A landscape with many valleys, sampled at points; each row gives a point and its height.
A ball rolls from a point to the lowest of its 4 nearest points, and stops where none of them is lower. Distance is the straight distance between rows; heights are no part of it.
z253 h=10.4: [146  88 192 135 145  69  85 156 197 122 121  70 133 145 187 157 127 137
 129 110  82]
z286 h=70.4: [138 147 126 124 146 157 142  74  70  78 132 174  94 130 108 111 135 134
 232 148 160]
z744 h=13.3: [163 170  63 115  80 180 153 153 167 124 153 142 118 121 118  91 156 121
 115 124 170]
z395 h=15.2: [187 124  69 135 115 154 157 123 137 126 107 130 108  87 150 123 170 132
 107 122 175]
z283 h=57.7: [ 82 125 155 130 195  98 115 108 157 141 141 151 104 134 121 150 134 136
 155 122 101]
z178 h=65.5: [ 86 105 183 133 193 115 107 111 129 157 116 146 122 144 121 133 104 136
 157 128 136]
z701 h=29.1: [198  84 146 180 164 127 160 138 125 146  72  65  75  89 162 142 187 101
  69 141 165]
z436 h=22.7: [145  82 131 152  79 151 125 160 135 141 116  80 102 118 129 157 174 120
  83 128 138]
z668 h=16.8: [127 108 159 113  64  98  88 124 150 151 148  81 176 159 130 158 114  97
  72 146  88]
z580 h=56.8: [127 125 198 110 148  74  74 121 155 158 126 113 124 148 134 127 135 120
 120 117 102]
z525 h=13.6: [146  71 163 129  88 139 125 165 154 110 147  71 146 145 149 159 140 108
  71 130 113]
z462 h=24.0: [104 144 102 134 111 112 162 140 147 131 150 139 151 128 135 102  97 118
 133 115 120]
z454 h=2.6: [105 166  82 129 160 111 137 122  84  79 136 131 116 133 129 116 106 159
 185 112 114]
z867 h=67.2: [111  94 181 160 199  90  85 126 135 183 105 116 153 132 120 132  69 130
 136 110 109]
z258 h=25.1: [136  65 139 155 129 144 125 156  57 129 105 136 190 105 118 162  65 147
 129  83 164]
z111 h=16.5: [168 105  75 145 161 179 131 179 106  90 105  87 132 122 178 153 109 175
 173  82 181]
z80 h=38.2: [101 136 145 126 141  82 124  93 167 157 148 130 105 141 119 135 141 114
 131 149  66]
z897 h=53.2: [ 99 134 186 121 166  95 102 114 156 110 111 128  71 138 135 103 147 120
 155 142 119]
z455 h=26.2: [173 135  91 103  60 145 117 123 136 144 136 161 165 111  95 112 155  59
  96 140 144]
z458 h=6.6: [183 132  63 143 119 166 115 172 110 118 131 136 163 102 111 123 151 140
 151  87 152]
z719 h=11.7: [160 147  64 121 139 178 141 143 112 104 137 119 128 138 138 102 172 169
 152 106 211]
z174 h=27.3: [106 187  83 127 164 125 175 120  98  85 140 147  91 133 150  88 176 154
 170 143 117]
z560 h=70.0: [122 137 155 143 215 101 122 132 159 121 115  97  77 132 163 136 174 162
 136 121 145]
z841 h=13.7: [ 84 160 118 151 141 107 136 115 116 131 129 169  78 130 112 125 110 110
 162 141 117]
z469 h=16.9: [180  75 122 128  94 149 135 162  96 165 101 134 145  93  98 163 142  93
 100 125 124]
z495 h=27.2: [ 93 157 144 100  85  90 113  95 145 170 149 167 126 138 121 115 116  97
 113 156  85]
z881 h=7.4: [152 119  78 137 108 185 109 153 112 148 128 155 203 111 100 123 108 118
 110 109 149]
z12 h=26.1: [179  84 101 147 148 159 163 177 115 138  90 107 112  95 179 139 164 133
  93  90 160]
z426 h=47.5: [ 72 123 157 125 180 129 128 112 100 167 100 184 124 127  92 114  92 113
 142 156 129]
z567 h=27.5: [171  99 182 148 105 147 112 182  90 143 103  77 110 111 128 162 174  83
  84 146 111]
z641 h=13.8: [161 140 205  95  99  76  55 131 151 147 136  94 168 143 130 179 121 131
 100 145  65]
z837 h=61.0: [ 78 142 135 135 119 127 158  70  92 148 120 223 131 114  89  95  85 117
 135 161 105]
z574 h=46.5: [115 154 145 131 158 140 144  93  76 129 116 197 126 124  84 104 112 134
 167 159 141]
z391 h=7.2: [153  83 209 113 108  84 102 144 152 131 148  53 139 155 142 145 140 142
 112 123  89]
z38 h=66.2: [ 66 129 141 140 197  92 104 110  85 169  97 165 134 129 119 142  70 152
 133 115 109]
z910 h=16.3: [115 160  92  95  94 116 142 116 123 130 156 155 132 140 118 116 114 133
 119 135 114]
z743 h=10.9: [139 134 171 102  87  86  98 102 170 128 161  57 147 141 152 154 143 120
  98 155  85]
z243 h=69.9: [106 113 167 136 220  93 100 148 162 155 110 117  95 138 159 139 134 163
 163 102 112]
z175 h=24.7: [122 123 112 135 115 118 126 121  94 146 143 143 206 106 119 115  73 155
 119 114 124]
z354 h=23.0: [116 183 107 125 161 117 131  64  48 122 142 215 178 138 109 109 110 147
 156 151 118]
z408 h=19.2: [147 123 101 144  96 147 162 148 174 125 136 103  98 113 137 122 176 132
  92 123 155]
z626 h=52.0: [ 87 105 171 120 165 111  99  98 141 156 129 168  90 156 113 113 130 124
 157 158 104]
z13 h=25.0: [131 125  96 100  45 130 114 126 152 153 152 132 162 118 108 139 108  71
  71 125 102]
z63 h=17.5: [116 110 178 148 171  92 115 159 152 110 140  66 126 152 157 165 108 154
 124  88 115]
z485 h=66.4: [119 114 154 125 120 177 182  78 128  65 130 164  69 125  99 132 115 170
 216 163 146]
z468 h=37.3: [ 74 144 150 103 125 100 115  86 130 157 141 166 144 118 121 115  92 114
 111 137 110]
z145 h=19.7: [100 174 114 118  97 106 144 103  90 153 147 183 181 124  99  87  98 109
 117 119 118]
z97 h=16.6: [147  95 122 125 146 152 162 178 139 102 106  76 114 108 173 151 131 162
 123  88 173]
z323 h=55.5: [164  96 181 144 128 110 143 136 168  94 131  49 101 134 180 124 156 134
  88 134 146]
z819 h=7.8: [165 129  43 118 133 177 118 161  87 105 127 111 157 117 141 130 123 144
 165 108 146]
z151 h=23.8: [128 157 170  95 114  70  84  80 170 160 148 122 107 163 127 133 152  81
 126 187  84]
z969 h=52.4: [107 147 140 121 161 128 145 105  96 115 110 181  85 128  91 141 119 145
 180 129 156]
z141 h=58.8: [111 107 182 125 131  77  95 105 145 174 129 116 203 127 129 130  95 126
 100 129  88]
z229 h=67.1: [ 83 125 158 158 188 105 118 122 128 123 111 138  69 136 155 160 133 148
 168 116 132]
z367 h=11.9: [178  93  98 150 131 159 117 157  63 167 106 160 198  94 112 150 116 115
 106 103 158]
z852 h=43.1: [138 125 129 128  91 116 141 115 195 105 145  68 100 128 154 121 177 121
  77 144 132]
z566 h=35.7: [103 158  95 139 149 127 148 134 137  82 147  96  82 133 162 102 145 179
 146  97 125]
z875 h=33.1: [127  68 134 153 103 118 131 154 103 157 134 110 166 113 122 145  73 136
 100  91 114]
z129 h=11.4: [108 149 141 127 157 128 152  90 135 103 126 188  51 124 114 103 159 111
 158 152 137]
z304 h=18.2: [135 172 160  88  94 113  82  95 181 163 143 123 146 160 125 172 143  95
  98 158  84]
z46 h=36.2: [105 126 145 126 180 136 146 100 107  98 119 159  41 138 127 147 149 165
 205 134 138]
z10 h=46.0: [ 99 183 104 125 114 122 168  99 170 109 155 128  98 123 158  93 167 129
 120 144 125]
z895 h=40.1: [ 94 106 136 146 167 116 152 153 140 112 117  97 123 133 172 162 111 168
 134 100 144]
z829 h=35.9: [103 166 141 116 115  97 140  91 167 146 159 117  73 153 137 116 186 114
 115 164  93]
z180 h=3.8: [189 102  70 125 126 180  99 152  74 119 113 157 201 122 101 125 114 132
 164  98 159]
z57 h=10.7: [132  96 176 146 105  90 122 168 140 111 136  78 157 135 143 161 109 122
  90 131  88]
z791 h=56.4: [124 128 135 130 137 165 179  99 100 121 129 199  64 143  88 142 138 147
 199 153 141]
z661 h=10.5: [188 106  79 142 111 150 134 163 119 143  86 120 137 100 117 154 134 117
 106 109 164]
z139 h=24.1: [183  96 125 137  73 138 122 153 113 166  97 160 151 131 122 151 153  57
  72 158 105]
z392 h=12.8: [105 117 182 101 146 143 120  97 130 130 128 167  85 137  87 121 105  95
 164 180 115]
z210 h=21.0: [177 116  80 126 151 177 159 156 111 109  93  98  83  92 156 146 151 149
 140 101 201]
z318 h=16.4: [103 158  99 121 149 135 139 116  65 104 151 147 210 130 122 110  86 152
 145 122 127]
z865 h=33.5: [100 126 188  92 124 127  98  84 154 140 131 145  67 158  94 120 141  73
 127 186  95]
z329 h=10.0: [148 192  68 111 127 175 117 147 129  77 150 117 143 135 121  86 141 150
 169 111 160]
z828 h=11.8: [145 187  57 124  98 183 162 144 129  74 142 118 118 119 129  97 157 156
 129 129 184]
z32 h=22.3: [116 120 143 129  71 115 120 135 181 113 146  77 127 155 154 124 137 132
 109 138 102]
z377 h=36.4: [ 95 118 125 147 141 136 111 168 110 122 133 117 173 101 115 142  54 155
 122  72 140]
z949 h=56.7: [148 146 168 133 141  79 117  95 187 110 135  70 100 133 165 102 159 146
 105 160 129]
z766 h=12.1: [112 170  58 115 124 176 125 130  88  86 172 148 211 165 109  88 108 111
 145 142 137]
z224 h=26.4: [109 141 101 115  31 151 136 134 186 110 145 127 127 123 139 116 140  96
  96 144 126]
z623 h=28.3: [ 90 111 103 133  83 115 113 140 132 127 139 132 187  98 119 103  59 116
  89 109 113]
z898 h=34.3: [134 116 115 132 123 131 141 164 147 123 126 121 144 127 126 135 101 143
 110  86 122]
z363 h=17.7: [163  91  98 155 119 152 127 169  94 136  90 129 152 124 131 158  99 133
 131  74 145]
z970 h=14.5: [125 195  84 110 136 143 146 105  76  89 146 149 140 155 139  97 134 147
 194 147 105]
z592 h=13.9: [116 156  73 116  76 137 138 119 121 117 144 163 193 148  94 101  99 120
 107 131 143]
z654 h=47.6: [ 92 142 195 137 152 117 143  90 147 141 108 118  67 133 113 112 182 118
 143 163 131]
z44 h=17.8: [ 84 107 179 112 175 121 105  98 125 198  86 173 148 123  85  99  97 129
 115 162 130]
z628 h=30.1: [206  95 123 187 162 150 147 190  88 128  62 115  93  96 150 162 161 132
 123  97 155]
z240 h=14.6: [178 126  84 133  90 175 154 133 166 137 111 132  81 103 153 128 183 107
  90 132 156]
z460 h=10.8: [126 174  52 100 136 171 146 138  81  87 169 103 158 167 119  89 148 145
 189 138 142]
z929 h=22.2: [ 99 145 129 113  88  98 125 107 143 133 146 121 131 139 113 132 105 108
  88 129  91]
z16 h=8.8: [122 132 129 121 101 123 140 137 164 123 153  99 108 122 139 122 119 136
  97 113 115]
z663 h=19.9: [112 110 102 118  84 128 122 152 137 128 120 124 170 107  97 117  88 103
  85 110 144]

Call two points neighbours if one is among the 4 nearest of the other. Go from one point of each pair to the other, from neighbour to neighbour, staying as low as possible. Name the highest point that can't be avoided.
z180 / z391: z929
z44 / z391: z468
z180 / z454: z970

For each start below, name the point where the ball stops.
z829: z391
z910: z180
z80: z391
z145: z180
z895: z180
